Each row is a point on a tangle of strands that fork, close into loops and nearly touch. The rows are in no order.
Points whose rows are less than 47.2 apart are linked; no others are. Some points are linked to none.
divak: [ 26.1,  -5.8,  10.8,  14.9,  10.7, -12.8,   1.8,  12.0,  10.4,  -3.0,
  18.5,  -5.2,  10.2,  -6.3, -16.1,   8.3, -20.2,  20.3,   0.8, -35.1,
 -15.2, -15.2,  -5.3, -22.0,  -3.2]
Mufi: [-36.4, -13.4, -17.7, -12.4,  21.4,  -8.5,   2.7,  -1.5,  12.6,  -5.0,
  20.7,  -0.3, -24.1,   3.3, -13.0,  -3.7,  -2.4,  -8.9, -20.6,  14.9,
  45.3,  -0.2,  20.8,  22.7, -24.2]
Gud: [ 17.8,   9.5,   1.9,  -2.9,  10.3, -20.0, -26.2,  30.2,  -7.8,   4.6,
 -23.1,   8.8,  -3.0, -11.9, -11.6,  21.7,  12.0,   0.3, -40.3,  -3.7,
   1.5, -32.9, -40.8,  -7.9,  -4.6]
vizin: [  2.0,  23.3,   0.5,   3.2,  -0.9,   4.6,  -2.6,   8.2,   8.8,   5.2,
   6.0,  11.1, -16.5,  -1.9,  -5.1,  32.2,  40.2, -28.8, -31.1,  17.0,
  40.8, -23.2,   1.7,  -4.8, -17.0]
Dimal: [ 14.3,  15.0,  -6.2,   8.1,  12.1,  19.0,  -4.0,   4.9,   3.2,   5.4,
  -1.8,   6.2,   7.0,  -6.9,  -5.3,  15.6,   8.4, -27.9,  -1.5,  -0.8,
  23.9,  -8.3,  18.5,   2.1, -21.5]
bavak: [ 11.2,   7.9,  14.3,  32.4,   5.2,  11.0,  33.5,   1.5,  -1.9,  -1.9,
  12.8,   6.7,   2.4,  -2.2,  -3.7,   4.7, -21.2,  11.0,  18.3, -35.4,
 -10.7,   3.0,  24.6,  -8.3, -17.8]
Vigu: [  3.7,  26.2,  13.7, -13.1, -20.6,   3.2, -17.8, -13.4,   5.7,   1.3,
  -9.8,   0.0,  10.9,   8.7,  12.2,  23.9,  51.6, -43.8, -23.6,  35.6,
  29.7, -13.9,  -4.2,  -6.5,   4.8]
liv: [-18.1,  -6.4, -15.1, -20.6, -14.2,  26.3,   8.5, -23.8, -12.2,  -7.2,
 -17.5,  19.9, -16.6,   9.6,  23.5, -19.3,   7.3, -17.0,   9.6,  32.4,
  16.1,  30.4,  24.9,  37.2,   6.6]
Falan: [ -3.4,   6.7,   5.8,  15.2, -14.6,   9.9,  18.2,  -6.5,  -8.9,  -0.8,
   0.7,  -7.5,  12.8,   5.5,  -4.0,  -2.2, -21.8,  13.8,  30.1, -20.2,
 -24.9,  -4.5,  13.2,  -9.0, -11.0]
siket: [-11.1,   9.6,  -1.6,  15.6,  27.8,   8.1,  15.2,  18.3,  15.0,   6.8,
  21.2,   5.5, -16.8,  -7.7, -19.3,  14.7,  -1.0, -20.6, -12.1,   0.4,
  35.4,  -5.1,  31.3,  19.2, -39.0]
Nasi: [ -8.6,  -9.2, -19.6, -12.9,   5.6,   2.3, -13.3,  -3.2,   4.0,  -2.0,
  -0.2,  -3.8,   4.0,   0.8, -10.2,  -5.8,  -7.2,  -7.5,  -9.0,  12.1,
  20.8,  -7.6,   6.2,   9.2, -14.8]
dola: [-27.9, -24.7, -18.1, -36.6,  24.8, -14.2,   0.4, -22.7,  20.3, -10.7,
  11.2,   3.8, -35.5,  16.7,  15.7,  11.7,  23.9, -10.6, -28.5,  22.5,
  51.3,  19.8,  18.8,  20.0,  -1.5]
pinab: [ 23.8,  11.8,  12.4,  -6.1,  12.6, -24.0, -24.6,  28.5,  -5.4,  13.1,
 -18.5,  -2.5,  10.5, -12.4, -15.0,  12.3,   0.0,   4.4, -32.5, -10.9,
  -8.0, -29.1, -38.4, -14.8,   3.1]
puli: [  4.5,   9.2, -10.3,  -5.5,  10.6,   6.1, -14.6,   1.3,   5.0,   6.3,
  -3.4,   4.4,   6.2,  -2.7,  -3.9,  16.2,  17.5, -28.2, -11.7,  13.9,
  28.5, -14.4,   4.1,   2.1, -15.6]
rur: [-29.1, -16.4, -18.6,  -8.2, -12.8,  -1.4,  -2.9,  -2.4,   4.1,  -8.0,
  18.9, -13.2, -11.9,   7.7, -12.9, -16.4, -27.5,  23.3,   9.1,   6.1,
  -6.0,  -5.1,  -2.2,   6.2, -14.5]
mozo: [ 23.1,  22.9,   4.8,   1.1,  -0.7,  21.7, -19.1,   1.0,  -4.5,   9.2,
 -23.7,  -0.6,  33.2,  -2.0,   9.7,   9.8,  19.0, -45.8,   6.3,  15.0,
   0.6,   2.7,   8.9,   2.3,  -4.1]
Mafid: [  2.6,  -6.4,  -0.1, -18.6,   4.6, -29.5, -33.6,  15.1,   5.7,   3.4,
  -5.4, -13.3,   5.6,  -4.6, -27.0,  -2.6, -15.7,  16.2, -25.1,  -0.2,
  -5.3, -27.3, -36.8, -12.6,  -0.1]
pized: [-22.2,  -5.2,  -2.9,   0.7, -16.0, -14.0,  -1.6,   4.6,  -4.8,   0.2,
  14.0, -21.0,   8.1,   2.1,  -0.6,  -6.6, -14.6,  19.3,  39.2,  -9.7,
 -50.0,   5.7, -23.9, -23.4,   7.4]
Noviz: [ -2.0,  -6.0, -12.3, -18.7,  10.3, -10.6, -26.7,   3.8,   4.3,   1.8,
  -5.8,  -4.8,   6.9,  -2.7, -14.0,   1.0,  -0.4,  -5.2, -19.1,  13.4,
  13.7, -17.5, -13.9,   1.6,  -4.5]
nesot: [-36.1,   7.7,   4.6,  36.2,  -8.1,  -6.6,  44.6,  -6.1, -13.7,   8.0,
  19.4,   3.9, -11.6,  -1.1,  -2.9,   2.9,  -0.5,  28.7,  50.4, -32.4,
 -26.2,   1.4,   4.6, -29.6,   4.5]
niso: [ -3.1,   1.9,  13.3,  11.7, -12.1, -21.8,   3.9,   2.5, -10.4,  -1.6,
  13.0, -16.4,  24.6,  -5.7,   5.6,  -3.4, -13.5,  13.3,  31.6, -25.4,
 -52.8,   3.7, -18.4, -26.4,  12.1]
lif: [ 20.4,  18.2,  -2.3,  15.8,   7.6,  27.1,   2.6,   3.1,  -0.4,   4.2,
 -11.3,   8.4,  13.5,  -1.7,   2.5,  11.2,   5.1, -30.0,  12.1,  -3.4,
  11.1,  -1.0,  27.1,   2.3, -20.2]
tagag: [ -2.7,  -2.2,  -2.5,   5.7,  -1.3,   5.2,   3.0,  -0.5,   0.7,  -2.1,
   6.0,  -9.1,   8.0,   0.5, -13.4,  -5.0, -25.0,   7.4,  15.4,  -9.9,
  -5.5,  -9.4,  10.4,  -4.1, -19.4]
fiku: [-16.9, -20.1, -12.9, -28.0, -29.4,   2.3, -11.1, -18.7,   1.8, -23.8,
   2.8,  -0.2, -27.8,   0.7,  11.7, -32.6, -18.5,  24.0,   3.9,  17.5,
 -12.1,  23.8, -15.9,  33.4,  35.7]
nov: [  5.7,  -6.7,  -4.9,   1.1,  10.4, -15.7,  -8.0,  11.8,  17.3,  -1.8,
  20.8, -13.1,   2.8,  -4.2, -24.8,   5.8, -22.8,  20.4,  -4.6, -20.0,
  -2.9, -24.2, -11.1, -19.0, -15.8]
diba: [-10.3, -27.9, -17.8, -30.7,  -5.0,  -9.8, -26.8,  -6.8,   5.4, -12.3,
   2.9, -12.3,  -6.4,   4.3,  -0.5, -24.1, -14.0,   9.4, -12.9,  21.3,
   4.0,   5.2, -12.3,  15.5,  11.3]
Nuzos: [  4.2,  31.4,  18.3,  -5.3, -29.7,   0.2,  -4.5,  -7.4,   3.4,  -5.5,
  -5.6,   4.6,  -6.4,   9.4,   7.2,  35.1,  55.3, -31.9, -37.3,  30.4,
  32.4, -25.0,  -9.0,  -7.9,   1.1]
dubof: [ 56.3,  -5.5,  11.6,  22.9,  21.2,   3.3,   3.3,  32.0,   0.2,  10.7,
 -17.7,  18.3,   0.1,   1.7,   2.2,  28.9,  26.4,   2.4, -32.5, -15.4,
  -8.3,  -7.9, -14.5, -23.1,   1.0]
teg: [-21.5,  -4.8, -11.2,   1.0,  -3.2,   5.8,   6.2,  -1.7,  -0.5,  -1.5,
  12.6,  -5.4,  -3.7,   3.1, -14.8,  -8.6, -27.2,   8.9,  11.2,   1.5,
   7.1,  -6.6,  14.6,   7.6, -22.4]
Dutod: [-12.1, -28.3, -20.7, -34.8,   8.6, -11.2, -19.8, -15.3,   9.8, -11.7,
  -3.1,  -1.9,  -8.5,   8.0,   2.8, -12.4,   3.0,  -2.8, -22.6,  26.0,
  23.7,   8.6,  -2.4,  20.9,  10.6]
mubog: [ 10.5,  28.7,   9.9,  11.4, -18.8,   2.1,  -5.5,  12.5,   4.9,  -4.9,
  -3.9,  11.7, -18.8,   0.1,   5.6,  39.0,  51.0, -24.4, -40.5,  16.9,
  27.7, -31.3, -10.3, -12.9,  -8.8]
Nagil: [-38.4,  -0.4,  -9.8,  13.8, -20.3,   2.2,  24.7,  -2.3, -11.1,   8.7,
  14.1,  -5.9, -15.9,   5.8,  -4.4,  -4.1,  -8.2,  30.8,  49.7,  -7.2,
 -32.6,  -0.2, -11.6, -22.9,   1.9]
fel: [  3.6,   1.8,  -0.9, -39.8,   1.3,  -7.4, -41.9,  -5.3,  -7.4,  13.3,
 -20.8, -12.0,  18.2,  -5.0,  23.5, -20.1,  16.0, -20.9, -25.8,  39.2,
   2.1,  23.9, -16.2,  20.9,  27.4]
dufas: [ 14.1,  14.0,  -0.7,  -1.3,   5.1,  -7.3, -21.4,  22.6,  -4.1,   1.3,
 -16.4,  12.9,  -4.3,  -8.5,  -8.4,  28.6,  31.2, -15.5, -34.0,   3.5,
  16.7, -27.8, -24.1,  -4.3,  -6.2]
vugu: [ 60.1,   1.8,  22.9,  15.3,  20.3,  -3.2,  -7.6,  20.3,  -2.6,  12.7,
 -18.7,   4.9,  25.8,  -6.3,   1.1,  10.5,   9.2,  -2.2, -20.7, -25.3,
 -15.4,  -1.4, -13.2, -20.0,  14.6]
Zomu: [-25.7,   0.0, -10.6,   1.6, -16.4,  28.8,  17.4, -13.2, -15.5,   5.4,
 -17.1,   7.5, -12.7,   9.8,   0.4, -20.7, -14.8,   2.9,  20.7,  20.3,
   9.6,  10.5,  23.3,  21.8, -12.9]
Nipob: [-20.7, -28.7, -23.2, -37.5,  17.5, -16.7, -10.1, -22.8,  12.5, -13.5,
   1.9,   5.3, -24.3,  13.8,  11.0,  -0.3,  16.4,  -7.6, -27.4,  25.7,
  38.1,  14.5,   2.5,  18.1,   9.4]
dasa: [-37.1,  10.4,   6.0,  29.5,  -8.4,   1.5,  43.1,   2.6,  -7.8,   9.9,
  21.2,  -1.0, -19.1,   0.9, -11.8,   0.4, -17.0,  27.2,  38.0, -21.0,
 -14.8,   0.1,  11.3, -13.0, -16.3]
Vid: [ 28.1,  23.6,  12.3,   8.0,  -0.5,  24.1, -11.6,   3.2, -15.0,  10.2,
 -30.9,  -1.1,  42.6,  -4.4,  13.2,   3.4,   7.7, -38.5,  14.9,   1.3,
 -12.1,   6.9,  15.7,   3.6,   0.3]
kidit: [ 37.4,  -9.5,  19.2,  28.2,   7.7, -16.1,  12.5,   6.9,   7.9,  -8.3,
  25.2,   0.8,  17.4,  -8.4,  -2.8,   4.8,  -9.9,  18.9,   3.2, -39.4,
 -25.2,  -1.6,  -4.2, -25.6,   8.2]
nogo: [-35.1, -12.4, -13.3, -24.3,  19.4, -12.2,   4.9, -14.3,  14.7,  -5.3,
  19.4,   5.2, -24.3,  11.5,   3.8,  13.4,  27.2, -22.5, -29.8,  28.7,
  52.9,   8.3,  22.8,  16.4, -13.8]
muzo: [ 53.4,   3.2,  37.5,  23.3,   9.4,  -9.9,   2.4,   6.4,  -2.7,   1.1,
  -2.4,  -4.5,  41.5, -12.7,  11.4,  -6.1,  -7.3,   2.6,  -1.9, -32.1,
 -34.3,  10.6,  -4.5, -20.0,  26.6]
deri: [ 46.3,   0.3,   4.0,  18.1,  22.5,   3.6,   1.3,  30.7,   9.7,   9.2,
  -7.4,  11.7,   1.5,  -3.4, -10.1,  21.7,   7.4,   4.2, -23.3, -22.1,
   2.6, -16.1,  -7.9, -20.6,  -6.5]
Kam: [  4.1,  13.9,   6.6,  27.1,  24.9,  19.7,  25.5,  20.5,   9.8,   7.9,
  15.1,   7.7, -15.2,  -7.8, -13.4,  16.5,  -9.1, -14.0,  -3.9, -15.1,
  22.8,   2.5,  35.8,  11.4, -39.4]
Kede: [ 31.2,   5.0,  21.3,  35.1,  -1.8,   3.2,  23.7,  -6.7,  -7.4, -10.4,
  -1.1,   5.0,  26.6,  -5.8,   8.1,  -2.8,  -6.7,  11.2,  22.9, -38.3,
 -31.5,   5.6,  12.0, -17.7,   9.8]
Leva: [ 64.5, -11.8,  22.5,  24.7,  25.3,  -0.2,   6.2,  25.8,  -2.0,  11.8,
 -19.0,  13.7,  16.6,   1.4,   4.9,  13.4,  18.5,   4.7, -29.7, -20.7,
 -12.5,  -0.1, -12.8, -28.0,  14.7]
zifup: [-15.0, -26.6, -17.0, -30.0, -18.7,  -9.3, -19.6, -11.1,  11.3, -19.4,
   6.9, -11.9, -15.7,   2.6,   2.8, -30.1, -19.9,  19.8,   0.1,  19.7,
 -10.1,  14.8, -13.8,  23.2,  18.6]
beko: [ 20.3,   7.4,  25.0,  10.5,   0.2, -21.1,  -7.3,   4.9,  -3.4,   1.6,
   9.1, -18.1,  33.4,  -9.4,   2.9,  -7.9, -16.8,  10.6,  13.2, -29.9,
 -45.5,   1.9, -16.2, -21.5,  12.4]
Fevi: [ 16.7,  25.0,   6.9,  -6.8,  -7.7,  13.6, -21.3,  -5.3,  -1.5,   7.8,
 -14.7,  -1.3,  21.7,   0.7,  13.7,  17.4,  39.2, -49.3,  -7.2,  28.9,
  17.2,  -6.9,   2.3,  -2.7,  -0.8]
Tava: [  1.2, -20.8, -11.2, -44.8,   7.0,  -7.9, -20.9, -25.7,   8.0, -20.6,
 -10.7,   2.2, -13.3,   5.9,  29.7, -10.7,  15.6, -12.4, -18.8,  22.2,
  14.5,  32.4,  -1.9,  35.8,  36.0]
Zudol: [ 51.2,  11.3,  27.1,  22.5,  14.8,   5.6,   3.1,   6.8,  -7.8,   4.9,
 -16.9,  -0.5,  42.1,  -8.9,  12.3,  -2.7,  -5.6,  -8.3,   3.2, -30.0,
 -25.5,   9.6,   5.8, -13.9,  18.6]
sove: [-14.0, -17.9, -13.9, -35.0,  -9.4,   3.5,   3.4, -34.2,   5.1, -30.2,
  -9.4,  17.1, -40.2,   7.2,  23.9, -19.2,  -9.6,  15.0,   0.0,   5.6,
  12.8,  31.1,   3.0,  48.4,  37.4]
Fufus: [ 16.0,   8.1,  26.2,  48.9,  -0.5,  13.7,  49.5,  -6.7, -11.5,  -4.6,
   0.6,  12.8,   6.2,  -1.5,   5.3,  -3.9,  -9.1,  16.5,  22.9, -36.9,
 -14.8,  10.6,  30.8, -14.8,  -1.9]
tepal: [-38.4,   2.5,   2.8,  18.5,  -4.9,   4.4,  32.4,   3.3,  -2.4,   6.5,
  22.7,  -5.8, -22.0,   1.3, -17.8,  -0.9, -28.2,  24.9,  23.1,  -8.5,
  -3.3,  -1.3,  17.0,   4.6, -29.6]
vesu: [-29.8,  -3.1,  -8.6,   1.6, -25.7,  24.7,  21.1, -11.6, -11.7,   7.3,
  -9.9,   1.8, -16.6,   8.8,  -3.0, -21.7, -19.7,  19.5,  31.8,  13.2,
  -5.2,   3.6,  10.0,  10.7,  -1.0]
vigi: [ -2.7,  -6.6,  -9.0, -26.2,   4.3,  -6.1, -28.7,  -8.7,  -0.4,   2.4,
 -14.4,  -0.3,  13.6,   3.3,  10.1,   1.0,  24.1, -29.1, -18.7,  31.4,
  17.2,   1.8,  -4.4,  10.6,   8.5]
rit: [-21.9, -14.1, -21.0, -16.9,  13.0,  -5.3, -10.2,  -5.4,   9.7,  -5.4,
  10.5,  -2.9, -12.0,   4.1, -11.2,  -2.8,  -8.3,  -1.2, -15.7,  14.7,
  32.5,  -7.8,  10.3,  14.9, -19.9]
vov: [ 42.0,   6.3,  27.8,  11.6,  10.3, -19.3,  -7.0,   9.0,  -0.9,   7.4,
   1.4, -13.6,  38.7, -13.4,   3.6,  -7.0, -11.3,   7.5,  -4.0, -27.9,
 -36.5,   0.3, -18.3, -21.9,  16.7]
rupo: [ 34.3,  10.9,  22.6,  -1.7,  12.6, -25.1, -19.9,  26.8,  -3.2,  13.5,
  -9.5, -13.5,  21.0, -13.0, -12.3,   3.7, -11.1,  12.3, -24.8, -21.5,
 -24.9, -16.5, -37.2, -23.9,  10.5]
Mem: [  2.7,  -2.5,   0.4, -19.8,  -5.4,  -8.2, -29.9,   2.6,  -2.7,   6.9,
  -7.0, -23.5,  24.7,  -0.6,  -3.1, -17.0, -21.8,   2.3,   3.5,   9.6,
 -20.9,  -1.1, -15.8,   2.4,   5.5]
gevoz: [ 29.7,   7.2,  -1.4,   5.7,  15.7,   3.1, -15.0,  23.9,   4.5,   7.7,
 -11.7,  10.1,   0.4,  -6.0, -10.1,  25.9,  15.0,  -8.4, -25.2,  -4.5,
  14.8, -26.2, -13.7, -11.3, -10.4]
lomos: [ 11.7,  13.4,  25.1,  44.6, -10.2,   9.4,  44.0, -15.5, -15.7,  -2.9,
  -5.5,   8.7,  17.2,  -4.1,   9.3,  -2.5,  -4.6,  16.9,  35.3, -37.3,
 -27.6,   5.9,  17.6, -17.3,  11.3]
Tedul: [ 47.3,   2.9,  12.2,  17.5,  20.4,   8.2,  -0.6,  16.2,   3.2,   7.6,
  -6.6,   5.3,  15.5,  -8.3,  -5.8,  15.7,   0.2,  -4.5,  -9.8, -21.1,
  -4.6,  -9.3,  -0.4, -11.7,  -2.2]
panu: [ -9.0, -12.5, -12.6, -31.7, -10.9,  18.3,   8.0, -32.8,  -4.3, -17.6,
 -19.4,  22.0, -22.4,  11.3,  34.9, -11.9,  12.6, -15.3,   5.8,  27.1,
  16.9,  40.0,  18.9,  44.9,  26.7]
zuzi: [-31.1,   6.6,   4.6,  33.3,  -8.3, -10.8,  36.6,  -7.7, -16.0,   5.9,
  10.3,   7.4,   1.1,   1.3,   4.2,   1.6,   7.9,  23.4,  54.6, -29.2,
 -36.6,   4.0, -10.1, -35.7,  15.4]
tun: [ 26.2,   4.1,   9.8,  31.2,  17.0,  13.7,  28.0,  10.8,   7.9,  -2.2,
  10.0,   7.2,   2.6,  -0.6,  -5.3,   9.9, -16.6,   5.6,   4.3, -33.6,
   0.4,   2.3,  27.6,  -9.3, -16.4]
fil: [-26.3,   1.6,  -8.5, -15.1,  10.0,  -8.1,   1.6, -11.7,  14.5,   0.0,
  14.6,   4.6, -18.6,   6.5,   1.2,  18.8,  33.1, -29.0, -27.8,  26.5,
  52.3,  -6.6,  18.3,   6.4, -17.2]
mazen: [-42.4, -15.1, -20.9,  -2.1, -13.0,  -7.2,   2.7,   3.4,   4.1, -10.3,
  29.4, -15.9, -25.6,   6.8, -13.8,  -9.8, -24.3,  32.0,  22.6,   3.9,
 -15.6,  -2.9,  -6.8,  -4.8, -12.2]
tepe: [ 22.6,   9.5,   6.4,  27.1,  21.4,  22.0,  21.8,  14.2,   8.2,   2.9,
   6.7,   8.4,  -3.0,  -2.0,  -8.0,  13.3,  -7.9, -10.9,   3.9, -22.2,
  10.4,   2.8,  32.7,   0.6, -25.5]
sot: [ -8.1,  -8.5,   2.7, -15.0, -13.9, -14.6, -26.1,   6.8,  -1.4,   2.5,
  10.3, -30.2,  16.1,  -2.5,  -0.1, -17.6, -22.4,  13.5,  14.4,   7.8,
 -40.8,   3.5, -27.4,  -9.2,   8.6]
ladir: [-23.4,  -6.3,  -6.1, -13.8, -25.2, -10.4, -17.1,   5.6,  -5.9,  -1.6,
  10.0, -22.2,   0.7,   0.3,   5.7, -18.7, -16.9,  24.5,  34.3,   9.7,
 -53.3,  14.6, -28.5,  -8.2,  14.1]
Zuzar: [ -9.0, -15.6, -15.9, -36.3,  -2.1,   7.0,   1.4, -35.6,   1.9, -25.9,
  -9.2,  16.2, -32.6,  11.6,  35.4, -14.0,   7.0,  -1.7,  -0.9,  10.2,
  18.6,  39.2,  10.5,  49.4,  32.1]
rig: [ 45.0,  20.1,  16.8,  19.9,   8.7,  22.8,  -2.9,   5.8, -11.1,   6.6,
 -28.4,   1.3,  40.0,  -4.9,  13.7,   4.4,   2.0, -28.1,  13.4, -16.0,
 -18.6,   9.7,  14.7,  -6.5,   5.7]
nol: [-11.5, -15.5, -13.3, -28.4, -22.9,   9.3,  -6.9, -22.8,  -3.1, -19.8,
  -9.9,   8.5, -21.8,   3.7,  18.4, -31.6, -13.6,  16.0,   4.6,  15.0,
  -2.8,  25.2,  -4.4,  43.3,  30.4]
vimig: [-21.7,   5.6, -10.9,  -0.5,  19.0,   4.4,   4.9,   8.2,  13.1,   2.9,
  16.5,   2.0, -14.0,  -4.3, -13.6,  10.5,   0.3, -21.1, -16.0,  10.0,
  39.7,  -1.0,  25.6,  18.8, -33.4]
kos: [  1.8,  -0.7,  -4.1, -33.0,   2.9, -11.3, -39.0,  -2.4,  -2.0,  10.9,
 -21.4,  -7.9,  14.6,  -2.6,  12.1,  -9.3,  20.3, -20.8, -27.2,  33.0,
   9.0,   2.6, -19.3,  10.7,  18.5]
lubu: [-49.7,  -2.9,  -6.5,   9.9, -17.6,  10.2,  32.2,  -0.5,  -3.5,   8.7,
  17.0,  -3.2, -34.0,   6.2, -14.6, -14.3, -23.3,  27.5,  25.7,   6.4,
  -0.4,   2.2,  12.7,  11.1, -19.4]
gogad: [  5.9,   2.4,  -0.4, -23.4,   2.6,  -4.2, -36.3,   3.8,  -5.4,  14.8,
 -17.8, -14.0,  28.8,  -4.6,   2.2, -16.5,  -1.7, -14.9, -12.9,  20.1,
  -5.2,   1.3, -15.0,   6.9,   8.8]
meso: [-49.6,   0.2, -10.7,   9.1, -24.3,   9.9,  26.3,   1.2,  -7.1,   9.0,
  16.2,  -5.6, -30.7,   4.9, -11.2, -10.5, -16.8,  34.9,  41.1,   1.2,
 -15.5,   2.8,  -0.9, -10.0,  -6.8]
Sedu: [-38.3,  -3.3, -10.1,  16.2, -14.2,  -7.9,  20.3,   1.3, -18.2,   9.3,
  12.1,  -3.2,  -2.8,   4.7,   0.5,   0.3,   2.2,  25.5,  56.5, -16.5,
 -43.8,   5.1, -20.1, -30.3,  14.8]
sab: [-34.6, -13.2, -16.5, -10.7, -32.1,  17.5,  14.9, -14.3,  -4.8,  -0.3,
  -0.1,   4.0, -30.4,   6.1,  -1.8, -26.5, -17.2,  25.9,  22.0,  17.4,
  -0.8,   9.9,   2.3,  20.6,   6.2]
tagi: [-21.7,  -1.1, -13.5,  -6.4, -17.2,  32.6,  15.0, -18.5, -18.7,   1.5,
 -23.2,  18.5, -11.5,  11.2,  17.8, -16.8,   2.5, -19.1,  15.6,  30.2,
  16.7,  22.2,  30.2,  30.1,  -6.8]
bezom: [-12.1,  13.1,  -5.4,  -4.1,   6.3,  -1.6,  -2.1,   0.0,  15.0,  -0.1,
  12.7,   8.2, -16.6,   0.1,  -3.2,  24.8,  34.8, -30.8, -28.9,  22.7,
  47.5, -15.5,  12.5,   0.7, -17.6]
Fepoz: [ -3.1,  13.9,  16.0,  28.0, -15.8,   9.8,  33.7, -14.0, -16.9,   4.2,
  -6.6,   0.7,  15.5,   1.7,   1.5,  -4.1, -14.0,  16.1,  38.8, -25.6,
 -22.8,   1.6,  13.0, -15.0,   1.4]
vip: [ 35.8,  -8.1,  26.8,  42.1,  -0.8, -14.4,  20.4,  -3.2,   0.7, -14.8,
  21.1,   5.9,  28.0, -10.4,  10.5,  -5.5,   1.4,  19.3,  11.6, -41.1,
 -34.6,  12.1,   2.2, -26.1,  18.9]
Tarun: [ -7.6, -12.5, -11.6, -22.7,   8.9, -27.3, -33.0,   9.5,   4.4,   1.1,
 -10.2,  -7.7,  -0.1,  -1.9, -20.3,  -1.6,  -2.5,   5.2, -33.2,   9.8,
  13.9, -28.6, -31.3,  -1.7,  -0.5]
rupam: [  3.6,  -5.3,  -6.9,  -7.7,   9.0, -16.0, -20.7,  11.3,  11.7,   1.0,
   8.0, -15.7,   7.7,  -4.9, -25.2,  -3.4, -19.4,  14.5, -10.2, -10.1,
  -4.2, -27.0, -20.8, -12.8,  -6.7]
Bekeb: [ -4.1,   3.5,  -8.3, -17.4,   3.5,  -4.7, -21.4,  -7.4,   2.5,  -0.2,
  -8.6,   5.3,   7.6,   1.2,   2.2,  11.5,  35.3, -29.9, -23.7,  26.5,
  27.5, -10.0,  -6.1,   3.6,  -1.1]
mume: [-39.3, -15.7, -16.6, -12.9, -29.2,   9.1,  14.4, -16.3,   2.8,  -9.7,
  11.4,   5.5, -46.7,   3.1,  -0.4, -31.0, -18.7,  34.8,  17.6,  17.0,
  -0.1,  17.1,  -4.8,  20.8,  16.3]

A fork is a point with three links, a tip a point with one. Leave the first point through the second and follow the links. Name the first fork or tip that comes.
vimig / siket: lomos
niso / pized: kos
rupo / pinab: deri
kos / vigi: lif
Fepoz / Falan: mazen
Nipob / Dutod: mume

A tip is a point with one link. Name the tips that can be reached along the links from each point below, in the order of the rows.
mubog: lif, fel, mume
gevoz: rupo
nov: mazen
